Each row is a point on a landscape with many peaks, with its height.
From any point a climber steps to the highest of the 3 points nearest to it. It stops when none of these is higher. Distance is the straight distance between rows; heights are no part of it.
Q_422: [142 104 113 168 133 112 102 121  99 150 102 127 149  91 155 154  95 110
 135 114 101 154 103]  height 135
Q_776: [127 145 136  93 127 150 146 140 143  87 129 113 111 159 146 139 179 143
 148 156 175 106 143]  height 229
Q_918: [126 154 146 111 142 120 106 140 176 155 172 145 141 145  81 120 122 142
 133  95  86 128 134]  height 312
Q_60: [122 158 147  96 147 138 141 138 162  89 135 135 110 152 128 133 170 137
 154 144 171  98 143]  height 367
Q_967: [112 151 147 139 175 106  96 114 141 161 146 135 138 127  74 139 100 145
 117  96  59 152  82]  height 511
Q_167: [106 166 161  91 151 129 129 106 182  89 156 168 111 133  80 121 162 138
 138 128 121  92 152]  height 273
Q_962: [116 149 150 147 167 103 107 119 136 172 142 126 145 125  95 138 100 140
 117 100  69 147  93]  height 422
Q_624: [133 110 113 130 113 142 156 138 110  84  90 119 107 146 165 126 161 129
 141 152 178 132 134]  height 517
Q_622: [127 137 137 142 148 114 108 134 141 169 129 121 151 133 124 136 106 130
 128 108  89 152 109]  height 530
Q_931: [117 157 152 113 145 115 101 127 178 162 179 145 142 137  73 122 113 148
 135  87  85 129 124]  height 221
Q_590: [126 102 111 143  80 147 181 134  64  93  84  85 112 138 194 138 155 128
 116 176 210 111 132]  height 625
Q_797: [107 151 150 131 173 122  78 100 177 151 174 152 136 130  51 133 101 160
 130  82  45 157  83]  height 382
Q_640: [131 134 126 108 126 121 152 125 143 111 140 122 115 137 122 103 152 145
 125 126 143 112 144]  height 339
Q_758: [126 135 141 140 147 120 107 138 139 165 126 131 148 141 114 132 113 124
 134 109  92 153 113]  height 535
Q_504: [125 124 133  99 128 130 129 124 151 123 144 132 120 139  98 106 142 139
 120 127 107 126 144]  height 348
Q_898: [120 127 131  93  94 158 171 125 110  81 112  88 109 146 158 128 159 142
 136 160 212 114 143]  height 70
Q_736: [121 148 139  93 153 124 118 133 168 110 151 157 121 148  79 127 154 135
 129 133  97 105 146]  height 480
Q_830: [115 148 142 148 178 112  96 114 141 166 146 128 139 123  78 142  98 150
 106 101  43 157  80]  height 500
Q_304: [145  93 106 155 111 117 124 120  66 150  92 117 141  93 171 137  89  89
 116 146 147 130 107]  height 417
Q_404: [139  91 114 150 112 126 122 112  85 146  96 122 140  94 156 135  93  95
 124 140 133 146 109]  height 430
Q_112: [134 121 120 131 122 119 155 145 123 109 105 130 116 138 143 108 144 127
 134 126 159 123 137]  height 321
Q_594: [131 134 128 155 138 110 109 120 131 172 137 113 149 111 132 139 102 140
 125  99  84 154 107]  height 245
Q_532: [135  91  94 145  82 156 165 132  69  97  92  98 113 125 190 136 153 127
 112 175 186 127 140]  height 462
Q_630: [145  83 102 157 113 114 112 118  62 155 101 111 150  91 169 156  93  96
 120 154 124 135 100]  height 398
Q_317: [127 104 115 139  89 147 175 135  66  90  86  88 110 140 190 139 156 125
 117 176 206 113 137]  height 589
Q_812: [135 113 112 131 118 133 156 143 117  90  96 124 112 141 157 119 155 128
 140 138 172 129 137]  height 418
Q_975: [ 97 189 177  95 157 154 124 100 212 103 178 165 116 137  75 137 173 142
 135 139  98  85 172]  height 260
Q_686: [123 143 134  96 139 118 145 128 150 116 147 132 114 145 103 116 158 141
 118 138 118 100 146]  height 427
Q_322: [109 182 157 113 158 124 107 131 207 120 180 190 126 132  53 121 133 143
 139  84  78 103 158]  height 306
Q_276: [146  80  87 155  72 151 144 132  56  93  80 113 110 105 193 130 131 105
 115 164 198 135 141]  height 537
Q_50: [131 126 125 115 121 117 154 130 135 105 128 126 114 134 129  96 143 136
 130 122 149 116 139]  height 285
Q_210: [134 122 117 114 115 137 153 130 135  92 119 122 111 138 154 115 161 145
 145 131 172 123 143]  height 528
Q_212: [136  88  99 147  75 152 168 128  64  97  93  91 111 122 192 132 152 128
 107 174 198 124 139]  height 456
Q_151: [107 150 151 132 168 106  95 110 150 160 151 139 134 124  68 128  98 140
 127  90  70 152  88]  height 555
Q_513: [124 120 129  99 104 161 163 120 124  80 121 100 108 148 155 127 169 146
 143 157 192 118 139]  height 65
Q_528: [115 172 157  93 142 136 137 124 178  83 148 146 108 140 116 122 169 137
 159 129 171  92 152]  height 438
Q_723: [138 105 115 143 101 129 144 128  98 150 117 108 133 115 158 114 108 112
 109 140 143 134 134]  height 224
Q_158: [147  94 107 157 106 117 129 129  67 144  93 121 143  98 174 131  91  86
 122 141 164 129 117]  height 457
Q_342: [141  96 113 148 106 122 127 115  75 146  95 119 133  94 167 126  91  93
 117 136 151 137 114]  height 458
Q_652: [122 145 148 130 152 108 105 130 153 161 137 141 145 132  90 120 105 130
 139  87  92 149 106]  height 593
Q_838: [106 150 150 127 175 113  83  98 166 151 164 149 137 123  54 133 100 153
 128  84  52 157  83]  height 461
Q_296: [132 118 117 114 110 145 157 127 129  85 115 116 111 141 157 121 166 140
 149 144 177 129 137]  height 477
Q_94: [101 179 164  90 155 149 125  93 208  98 175 165 120 135  79 131 171 147
 135 131  98  91 169]  height 282
Q_731: [125 117 124 125 128 121 142 138 114 135 108 126 123 137 124 112 116 111
 114 140 127 129 131]  height 187
Q_854: [122 134 132 158 156 115 101 101 127 166 150 114 143 100 101 137  87 150
 101  96  46 156  89]  height 436
Q_410: [140 113 111 141 115 129 157 150 107 107  96 118 115 141 166 126 151 121
 128 146 165 125 138]  height 299
Q_744: [111 162 153  94 154 118 135 124 162  96 147 155 112 144  92 122 160 130
 131 136 131  91 147]  height 442
Q_674: [105 189 164 106 162 147 112 115 223 114 183 179 126 138  67 134 165 151
 140 111  74  96 178]  height 241
Q_358: [105 177 161  99 150 145 117 106 211  99 175 175 119 131  71 128 168 147
 139 118  88 101 170]  height 313
Q_852: [112 169 158  96 151 124 141 121 168  90 147 150 106 143 109 123 166 137
 148 130 158  85 148]  height 441
Q_991: [119 122 130 126  81 145 183 143  75  71  76  88 112 147 185 133 151 123
 142 152 243 113 133]  height 30
Q_179: [126 137 132 102 132 131 109 136 168 138 161 143 132 146  87 117 137 142
 132 112  93 133 146]  height 386
Q_620: [135 115 121 149 126 129 112 119 129 164 126 114 150 114 144 138 104 125
 137 118  99 161 116]  height 239
Q_953: [132 116 123 153 128 123 111 120 130 167 125 118 150 109 144 136 102 132
 131 107  91 160 110]  height 203
Q_934: [125 117 134 112 133 128 118 129 144 130 121 139 127 138 105 110 123 123
 134 122 108 147 127]  height 512
Q_519: [128 107 114 126 105 146 159 135  98  76  86 109 112 144 168 133 159 128
 133 156 185 128 134]  height 415
Q_976: [131 116 120 134 116 128 147 137 104 147 112 109 127 128 148 115 116 115
 107 145 132 132 135]  height 188
Q_305: [141  97 106 166 126 116 105 121  89 148  96 122 150  88 159 160  95 103
 133 126 108 151  99]  height 118
Q_375: [134 100 115 136 107 135 128 117 103 155 118 113 136 114 149 118 103 111
 113 139 124 143 127]  height 181
Q_929: [130 123 133 119 139 128 115 138 133 141 114 135 134 138 112 127 113 117
 127 123 101 147 121]  height 426
Q_323: [127 122 129 132  71 151 179 157  70  73  70  82 116 151 192 138 154 120
 146 160 252 114 140]  height 10
Q_271: [130 108 120 130 116 131 134 124 111 155 117 113 137 125 138 124 110 114
 111 145 116 141 130]  height 126
Q_435: [126 127 135 119 138 126 106 134 153 140 124 141 138 139 104 115 117 122
 141 106 100 153 123]  height 532
Q_887: [117 146 137  95 152 129 111 142 172 123 160 156 124 149  81 132 152 137
 128 127  86 115 150]  height 399
Q_54: [141  97 108 153  98 123 138 125  78 143  98 119 133  99 173 117  95  96
 120 131 163 137 128]  height 562
Q_310: [137 102 105 141 105 149 159 144  90  94  90 105 115 142 176 138 157 125
 120 168 177 125 135]  height 361
Q_629: [110 150 154 139 170 101 102 113 144 162 142 136 142 130  80 128 100 139
 123  89  74 148  92]  height 481
Q_678: [123 143 136  94 146 130 121 132 165 121 154 149 124 147  84 123 152 137
 125 136  98 110 150]  height 599
Q_850: [120 147 141  82 128 155 143 141 144  83 126 118 108 159 137 143 175 136
 152 160 182 106 143]  height 207
Q_397: [156  90  98 162 102 119 128 142  55 153  93 112 141  99 193 143  93  87
 122 152 176 125 118]  height 366
Q_402: [172  77  82 160  82 132 123 149  45 146 101 105 140 102 211 149 109  92
 120 163 189 128 128]  height 148
Q_881: [134 132 122 105 120 141 155 130 144  96 133 116 115 146 151 121 171 147
 145 140 165 115 144]  height 395
Q_566: [139  97 115 162 121 121 104 114  90 146  96 124 147  93 156 152  95 105
 134 129 110 151 105]  height 141
Q_451: [156  82  84 161  88 138 131 150  64 116  83 122 127 104 199 130 119  92
 121 154 191 140 134]  height 604
Q_950: [132 124 124 130 126 117 151 142 120 113 108 130 114 135 135 101 136 125
 127 127 151 121 134]  height 302
Q_701: [124 135 132  96 134 122 137 125 154 117 152 132 118 143  97 116 153 141
 121 136 108 109 146]  height 416
Q_253: [132 146 133 102 135 133 149 141 154  99 139 118 114 153 141 133 174 143
 147 143 166  98 145]  height 143
Q_839: [150  93  97 158  89 135 140 141  85 128 101 117 125 104 190 116 113 102
 125 138 176 138 138]  height 605
Q_458: [169  75  87 161  83 113 120 127  42 163 113  97 148  80 199 147  92 101
 121 154 169 122 111]  height 133
Q_119: [118 145 142  94 144 125 130 128 156 111 150 145 117 151  90 124 157 142
 122 140 107  98 145]  height 475
Q_13: [128 135 130 164 150 105 109 106 124 167 145 115 147  96 113 135  88 147
 111  90  65 153  94]  height 354
Q_556: [136 107 123 139 117 134 118 113 116 159 118 110 143 115 146 132 106 115
 125 134 107 153 121]  height 124
Q_522: [161  86  99 159  99 111 123 129  46 162 106 103 146  88 191 146  93  93
 115 155 162 118 108]  height 307
Q_321: [115 151 150 124 152 107 103 117 161 163 152 144 140 132  80 117 105 136
 138  83  86 147 104]  height 421
Q_170: [121 161 150  97 153 116 142 128 156 101 144 143 115 147 106 125 165 136
 132 138 139  89 146]  height 446
Q_107: [105 175 165  89 148 130 135 101 186  92 163 156 110 127  92 116 166 141
 142 129 137  87 158]  height 334
Q_722: [112 180 160 110 170 114 104 140 188 140 176 173 132 147  50 128 117 138
 135  91  79 107 138]  height 364
Q_592: [126 142 137 106 136 126 107 136 173 147 165 147 135 138  87 114 129 143
 135  98  92 135 136]  height 359
Q_28: [133 118 121 131 126 122 148 144 108 139 110 121 124 137 140 112 119 116
 111 142 135 126 132]  height 219
Q_618: [128 121 132 115 136 125 110 132 149 137 125 142 131 143 105 116 120 121
 136 112 105 153 124]  height 525
Q_44: [140  91 107 160 116 119 109 118  68 150  98 117 149  85 164 158  93  98
 124 144 116 140  99]  height 378
Q_372: [132 126 129 141 138 126 113 135 133 166 122 122 145 133 128 137 110 123
 128 119  90 153 114]  height 473
Q_873: [121 162 146  97 151 119 147 132 154  98 144 142 113 151 116 125 166 136
 142 135 151  88 143]  height 444
Q_489: [141 103 104 147  98 129 147 128  99 145 112 115 125 113 172 109 108 113
 113 135 154 130 138]  height 337
Q_309: [106 152 154 129 170 112  91 104 157 154 158 147 136 125  62 127  96 150
 128  87  61 153  84]  height 505
Q_336: [133 127 126 170 134 108 106 111 124 162 134 114 151  92 132 136  90 137
 118  87  82 154 101]  height 269
Q_223: [121 113 127 108  97 157 168 119 103  71  95 100 107 143 165 124 158 135
 141 157 207 122 134]  height 267
Q_27: [133  99 115 144 104 134 125 110 104 151 114 118 143 104 152 124  96 110
 123 134 119 152 120]  height 170
Q_29: [133 113 119 136 123 134 115 122 126 162 119 115 145 122 142 135 108 120
 125 127 101 158 119]  height 252
Q_689: [111 176 154 106 162 120 105 138 198 119 169 187 128 143  57 126 135 137
 143  93  79 110 152]  height 419
Q_382: [115 145 144 149 172 107 101 116 135 170 146 122 144 120  87 139  99 148
 108 104  54 150  87]  height 484
Q_930: [128 149 133 103 138 121 153 136 147 111 147 124 114 147 125 121 162 148
 133 138 147  93 144]  height 414
Q_954: [114 172 157 108 160 120 105 135 178 158 184 151 140 147  59 129 117 142
 127  96  76 112 129]  height 171
Q_526: [148  98 100 158  96 122 137 137  77 138  97 121 131 101 184 119 101  93
 123 135 174 135 134]  height 575
Q_407: [119 165 151  97 148 127 140 136 164  88 141 146 108 144 123 126 169 133
 155 137 167  94 145]  height 437
Q_2: [ 93 200 185 100 178 160 120 110 220 105 173 178 120 149  64 145 176 143
 135 136  87  89 176]  height 264
Q_521: [127 136 130 103 131 120 149 129 147 115 146 127 116 139 114 113 154 150
 120 134 131 102 146]  height 396
Q_205: [156  72  82 158  80 143 131 146  47 105  79 119 119 107 200 134 122  91
 116 165 198 136 136]  height 486
Q_25: [129 122 124 121 126 114 156 135 125 111 117 129 111 133 129 101 136 133
 127 123 145 123 137]  height 284
Q_165: [104 170 160 109 160 124  99 116 179 167 191 155 143 145  44 132 109 148
 122  95  59 121 119]  height 71
Q_523: [144  81  89 148  77 156 154 132  77  99  92 102 113 114 192 126 140 120
 116 160 182 137 141]  height 467
Q_180: [134 114 123 136 129 131 112 129 132 165 122 117 146 128 133 139 110 121
 127 126  98 153 119]  height 615
Q_280: [128 146 139 107 142 126 109 141 179 143 169 146 137 145  84 123 134 140
 134 106  85 124 142]  height 330
Q_859: [120 141 140 117 141 120 104 130 167 150 146 144 141 135  92 115 111 137
 141  91  98 147 122]  height 552
Q_872: [124 149 137 101 147 124 112 144 176 132 160 151 130 151  79 128 148 138
 130 119  87 114 146]  height 357
Q_875: [161  85  87 157  94 128 126 150  52 132  87 117 135 105 202 141 108  87
 118 154 190 134 131]  height 251
Q_462: [111 151 147 138 180 119  79 107 170 150 164 153 138 124  50 136 103 157
 129  85  40 164  78]  height 397
Q_581: [129 114 120 140  82 147 180 145  56  85  80  84 114 143 196 143 156 121
 129 173 229 108 132]  height 569
Q_621: [115 149 152 133 160 106 103 125 155 158 139 143 145 133  88 123 103 133
 137  89  84 147 101]  height 529
Q_615: [140  85  90 149  72 156 157 126  67  98  90 102 110 117 195 128 146 119
 110 166 191 131 142]  height 472
Q_332: [124 149 143 121 144 120 103 129 169 154 161 145 143 139  84 115 110 138
 143  84  92 141 119]  height 493
Q_249: [120 117 129 112  87 150 178 127  88  73  92  94 106 146 172 124 150 129
 140 156 228 115 132]  height 74
Q_603: [152  92 104 158 105 114 121 130  56 150  96 113 142  96 182 139  94  89
 117 152 163 124 114]  height 584
Q_368: [119 163 144 105 157 122 104 146 185 129 164 170 130 149  68 131 141 135
 133 104  84 109 148]  height 374
Q_472: [132 122 118 133 125 117 155 149 110 120 104 123 117 138 144 110 131 119
 121 134 149 123 133]  height 275
Q_880: [126 115 130 109 131 127 130 127 133 123 118 135 120 137 108 104 124 121
 122 127 118 139 130]  height 358
Q_362: [107 165 153  97 151 136 118 109 194  96 165 181 116 134  69 127 161 138
 142 114  95 104 157]  height 340
Q_171: [119 140 137 152 168 113  96 111 136 167 155 119 140 112  87 142  99 155
 105 104  43 160  87]  height 489
Q_977: [139 122 122 177 136 109 106 119 108 152 117 126 151  83 143 142  86 123
 129  91  91 156  97]  height 149
Q_17: [126 131 137 113 137 125 107 136 161 137 136 143 134 138  98 113 119 127
 140 101  98 154 126]  height 536
Q_67: [122 113 122 136  86 148 181 141  67  82  84  91 111 147 190 136 153 124
 128 171 224 109 131]  height 513
Q_93: [137 115 117 175 130 112 105 118 107 150 109 125 149  89 149 148  90 117
 137 103  93 158  99]  height 160
Q_902: [112 151 144 149 191 111  73 112 161 153 157 151 135 126  60 140 102 156
 120  84  35 167  76]  height 255
Q_788: [127 112 122 127 126 132 128 132 122 149 113 119 140 135 130 125 112 113
 113 141 111 147 125]  height 22
Q_585: [114 164 147  98 162 126 107 134 188 105 159 179 125 146  67 129 149 135
 141 109  88 110 153]  height 380
Q_757: [136 117 115 137 124 117 154 149 108 125 103 121 117 139 151 113 131 120
 118 139 148 122 136]  height 249
Q_52: [116 173 154 106 167 121 103 144 190 137 170 175 132 148  59 126 132 134
 137  93  78 111 144]  height 335
Q_600: [123 163 149 107 154 121 104 148 181 150 173 155 139 150  71 128 128 138
 133 100  79 115 141]  height 258
Q_437: [103 165 154 116 161 122  89 102 177 162 185 145 140 132  52 130 105 156
 127  89  55 142  98]  height 247
Q_668: [176  71  79 158  78 112 124 127  43 160 107  97 149  82 206 143  96 100
 123 155 182 124 115]  height 67
Q_700: [150  81  87 157  81 145 139 139  70 109  90 121 118 107 197 123 125 102
 124 151 186 139 141]  height 617
Q_580: [119 152 134 157 193 117  73 125 156 160 159 143 136 129  67 146 102 160
 111  85  23 173  74]  height 220
Q_552: [125 106 114 131 103 147 165 133  82  79  84 106 108 144 169 137 160 127
 125 166 192 127 129]  height 400
Q_176: [111 174 157 104 156 134 107 117 205 104 169 183 126 137  64 124 153 144
 145 102  86 104 163]  height 314
Q_454: [143 107 100 151 106 132 153 157 102 129 104 109 119 136 174 122 139 123
 117 149 164 127 144]  height 331
Q_794: [134 104 119 156 117 132 104 111 117 154 114 119 152 100 150 141  98 117
 136 117 104 159 111]  height 145
Q_367: [132 137 124 107 123 128 155 135 146 106 139 117 113 142 140 116 163 148
 139 133 157 107 144]  height 265
Q_520: [124 123 130 102 124 128 140 122 142 115 135 129 116 135 107 104 134 136
 122 124 117 125 142]  height 283
Q_421: [120 113 128 117  91 146 178 129  82  70  84  97 105 144 172 126 154 130
 135 161 221 120 133]  height 23
Q_71: [134 102 115 145  96 131 137 117  98 151 111 110 132 107 160 117  97 109
 109 139 140 136 128]  height 190
Q_834: [154  82  94 158 102 114 111 115  52 157 108 101 148  82 177 159  92 102
 118 154 134 129 102]  height 368
Q_148: [125 136 134  98 135 131 117 134 167 128 155 143 126 147  86 121 147 140
 126 130  92 121 147]  height 460
Q_438: [137  93 117 151 117 130 114 110 105 148 105 120 146  98 151 135  96 107
 132 128 113 156 113]  height 159
Q_252: [144  96  91 151  95 152 155 145  91 113  99 104 117 131 185 130 148 125
 116 157 172 133 144]  height 464
Q_128: [130 124 128 148 138 121 112 125 135 175 134 116 151 118 135 142 107 130
 131 113  88 154 112]  height 225
Q_349: [148  94  93 158  87 139 146 143  91 122 102 112 118 115 188 123 130 115
 121 146 168 139 147]  height 463
Q_540: [123 141 143 130 150 112 105 136 153 157 130 140 144 138 100 123 109 124
 140  99  96 150 110]  height 566
Q_36: [108 178 163  93 149 133 136 110 184  88 162 152 108 129 101 117 165 140
 149 127 153  85 157]  height 413
Q_999: [149  96  99 160  98 123 131 138  68 138  92 120 130 102 186 129 101  88
 125 140 176 132 126]  height 540
Q_92: [143  97 108 154  97 129 138 125  88 143 104 116 129 100 172 113  99 100
 119 133 162 136 130]  height 488
Q_278: [122 149 137  99 145 118 148 134 151 108 146 132 113 145 112 120 162 138
 126 135 135  91 143]  height 440
Q_826: [121 124 134  90  97 158 166 122 113  80 116  92 108 147 158 128 161 145
 138 165 204 114 139]  height 69
Q_633: [102 187 169 103 162 148 115 108 221 105 180 177 123 139  66 139 171 152
 136 123  79  94 174]  height 286
Q_564: [138 108 116 138 109 127 149 137 102 149 116 110 127 120 157 117 114 115
 104 142 138 131 137]  height 178
Q_3: [134 125 121 121 116 129 155 134 133  99 118 123 113 139 150 108 156 142
 143 126 166 122 138]  height 474
Q_303: [119 123 133 103  85 158 176 124  92  74 101  91 109 148 170 121 155 136
 143 154 227 113 138]  height 140
Q_608: [108 161 152  91 155 126 123 112 177  94 149 169 111 137  75 124 161 134
 137 129 107  99 151]  height 326
Q_766: [ 99 185 176  93 147 146 136  99 198  99 175 154 113 133  92 128 166 143
 136 137 132  81 167]  height 54
Q_416: [134 106 117 137 103 132 136 122 105 152 114 108 135 116 153 115 105 110
 108 141 133 139 130]  height 194
Q_711: [121 143 140 153 160 110 107 112 128 172 151 115 143 114  94 141  93 151
 106 100  52 154  89]  height 468
Q_247: [126 116 131 119 133 123 138 136 122 128 109 133 125 140 117 109 121 115
 120 129 125 135 129]  height 234
Q_239: [134 117 118 134 121 122 155 148 117 104 102 128 112 142 151 113 150 124
 135 135 161 126 136]  height 351
Q_256: [163  86  89 165  92 122 125 147  52 149  96 111 140  98 200 146 100  91
 120 153 182 124 125]  height 253
Q_535: [124 109 120 131  93 149 173 132  74  82  82  95 111 144 179 136 155 125
 122 173 206 117 128]  height 495
Q_56: [132 136 129  98 122 145 148 135 144  92 135 112 113 151 146 135 175 145
 150 150 167 107 143]  height 288
Q_244: [151  82  99 162 114 115 108 115  65 153 104 108 153  84 171 164  93 106
 120 156 121 131  96]  height 385
Q_242: [135  93 102 153  66 151 170 125  54  93  88  89 108 115 200 132 151 126
 108 170 207 119 137]  height 433
Q_61: [123 144 145 124 149 112 103 129 156 152 142 144 140 135  96 116 111 130
 139  92  95 149 113]  height 567
Q_316: [120 154 141  98 155 128 111 141 180 117 156 169 124 151  75 133 149 135
 132 120  88 110 151]  height 363
Q_463: [105 167 159  89 154 136 124 100 189  91 164 168 114 129  75 127 162 139
 139 125 110  93 156]  height 272
Q_386: [135 120 121 132 123 119 154 149 105 133 107 120 122 137 144 110 126 115
 111 138 141 126 133]  height 242
Q_694: [124 143 142 150 154 109 111 127 133 176 140 118 151 121 112 137 103 139
 120 101  77 147  97]  height 344
Q_258: [125 134 132 159 148 108 109 112 129 173 141 112 151 101 116 135  97 143
 114  93  73 152  98]  height 292
Q_356: [118 142 135 152 180 116  90 117 144 166 156 129 138 122  80 148  98 154
 105  99  35 164  83]  height 494
Q_147: [145  88  88 150  84 149 148 139  89 109  97 107 117 118 192 126 142 119
 120 156 176 139 147]  height 466
Q_554: [145  98 101 152  90 132 146 138  92 135 108 113 126 105 180 109 112 108
 116 136 168 135 139]  height 524
Q_959: [128 143 143 141 154 110 109 139 144 168 133 129 147 136 110 134 110 130
 134 104  91 147 106]  height 549
Q_413: [129 129 135 135 139 124 110 144 136 160 119 130 142 135 122 134 110 123
 130 117  94 154 116]  height 515
Q_730: [136 113 120 163 128 118 108 113 125 158 122 121 151  93 146 140  96 129
 134 101  93 159 107]  height 182
Q_363: [132  96 117 140 105 130 128 109  96 148 108 114 136  99 159 118  99 105
 120 139 131 140 123]  height 177
Q_656: [111 182 162 108 168 118 103 135 195 128 176 187 131 142  48 121 125 137
 136  86  80 107 147]  height 610
Q_238: [131 129 122 115 121 122 157 129 138 106 131 121 112 138 134 101 156 145
 135 123 150 114 143]  height 281
Q_868: [137  98 113 149 105 127 134 114  84 146 102 119 136 100 164 118  90  97
 121 136 149 140 118]  height 487
Q_185: [116 168 149 106 163 121 104 143 196 116 165 186 128 145  61 130 143 134
 143 100  81 111 151]  height 394
Q_595: [106 160 156 116 155 122  95 105 173 162 182 144 141 131  54 124 104 153
 126  90  65 139 103]  height 218
Q_369: [129 134 127  96 115 154 153 129 136  87 127 107 114 153 150 136 176 146
 145 158 179 110 140]  height 240
Q_485: [131 110 125 132 117 132 139 132 109 149 113 112 128 131 143 120 111 112
 107 143 123 135 132]  height 161
Q_75: [111 161 153 113 151 117  99 120 176 164 184 146 139 136  60 123 110 151
 127  88  69 125 114]  height 146
Q_118: [123 138 136  86 114 160 153 135 131  83 126 100 110 158 148 139 172 141
 145 165 190 110 144]  height 235
Q_649: [104 157 151 123 165 124  84  96 178 156 183 151 139 129  49 133 102 160
 127  84  49 147  93]  height 300
Q_718: [174  73  78 158  81 121 120 142  45 153 105 100 143  88 211 146 102  96
 125 157 181 122 116]  height 68
Q_802: [158  90  94 162  96 119 125 145  56 145  91 114 136  98 197 140  98  89
 123 150 182 124 124]  height 297
Q_816: [128 110 117 116 106 152 162 123 110  76  94 111 105 147 164 125 160 134
 143 153 188 128 129]  height 401
Q_181: [114 156 150  95 159 124 114 124 185  97 153 178 119 141  69 128 152 135
 136 121  94 103 149]  height 365
Q_228: [120 124 135 109  77 155 181 134  90  74  94  84 113 149 172 125 152 133
 143 150 241 113 142]  height 82
Q_183: [141 112 111 143 113 130 155 149 104 137 108 109 124 135 164 116 130 120
 112 139 154 123 139]  height 139
Q_516: [121 159 133 160 198 111  72 131 169 159 167 151 133 129  60 144  98 161
 116  74  24 167  76]  height 184
Q_347: [126 128 130  96 131 133 123 126 156 123 153 138 124 142  93 114 142 142
 123 129  99 126 144]  height 381
Q_84: [151  87  90 163  89 133 136 143  74 119  89 120 125 104 191 123 113  95
 126 146 184 139 139]  height 612
Q_798: [120 153 146  94 149 117 138 129 156 107 147 140 113 147  95 122 160 139
 127 138 122  91 142]  height 449
Q_282: [114 156 151 115 149 115 104 119 173 162 174 142 142 131  73 117 108 146
 135  82  78 137 113]  height 155
Q_126: [146  90 105 154 108 114 120 120  54 154  96 110 144  93 177 150  92  94
 118 153 145 125 108]  height 439
Q_611: [136 106 105 142 111 141 155 149  98  99  91 113 112 141 173 130 156 121
 129 159 171 130 136]  height 376
Q_355: [136 116 113 140 123 125 155 155 111 114  96 122 118 140 155 117 140 124
 124 139 158 124 139]  height 266
Q_114: [119 133 133  90  84 161 174 132 103  77 113  80 110 150 163 127 152 137
 140 160 223 109 146]  height 87
Q_471: [124 157 144 108 146 123 105 145 181 152 174 148 139 147  78 124 127 140
 132 100  83 123 140]  height 291
Q_324: [114 158 141 145 189 117  71 110 176 152 165 155 134 126  54 137 103 159
 126  74  34 164  74]  height 315
Q_500: [124 126 128 107 130 132 112 126 162 129 144 142 129 137  93 109 125 133
 134 113  98 145 131]  height 522
Q_677: [109 180 164 106 172 117 100 136 183 154 183 167 136 145  46 132 114 139
 128  95  70 107 130]  height 246
Q_654: [146  87 106 163 121 116 101 120  72 148 101 114 154  90 165 162  95 104
 123 145 112 140  99]  height 355
Q_55: [142 107  99 147 103 141 156 155  99 115 102 114 120 134 176 129 146 121
 121 153 162 128 145]  height 428

For each start below, name the point where the climber stops.
Q_766 => Q_678
Q_608 => Q_656
Q_976 => Q_624
Q_757 => Q_624
Q_454 => Q_615
Q_489 => Q_700
Q_118 => Q_210
Q_718 => Q_603
Q_731 => Q_624
Q_93 => Q_180
Q_413 => Q_652
Q_694 => Q_652

Two climbers start at each pair of points below. Name the first point that both come to, or write -.
Q_407 / Q_167 => Q_852
Q_324 / Q_75 => -
Q_868 / Q_566 => -
Q_674 / Q_954 => -
Q_513 / Q_611 => -
Q_931 / Q_280 => Q_592
Q_600 / Q_471 => Q_592
Q_902 / Q_516 => Q_462
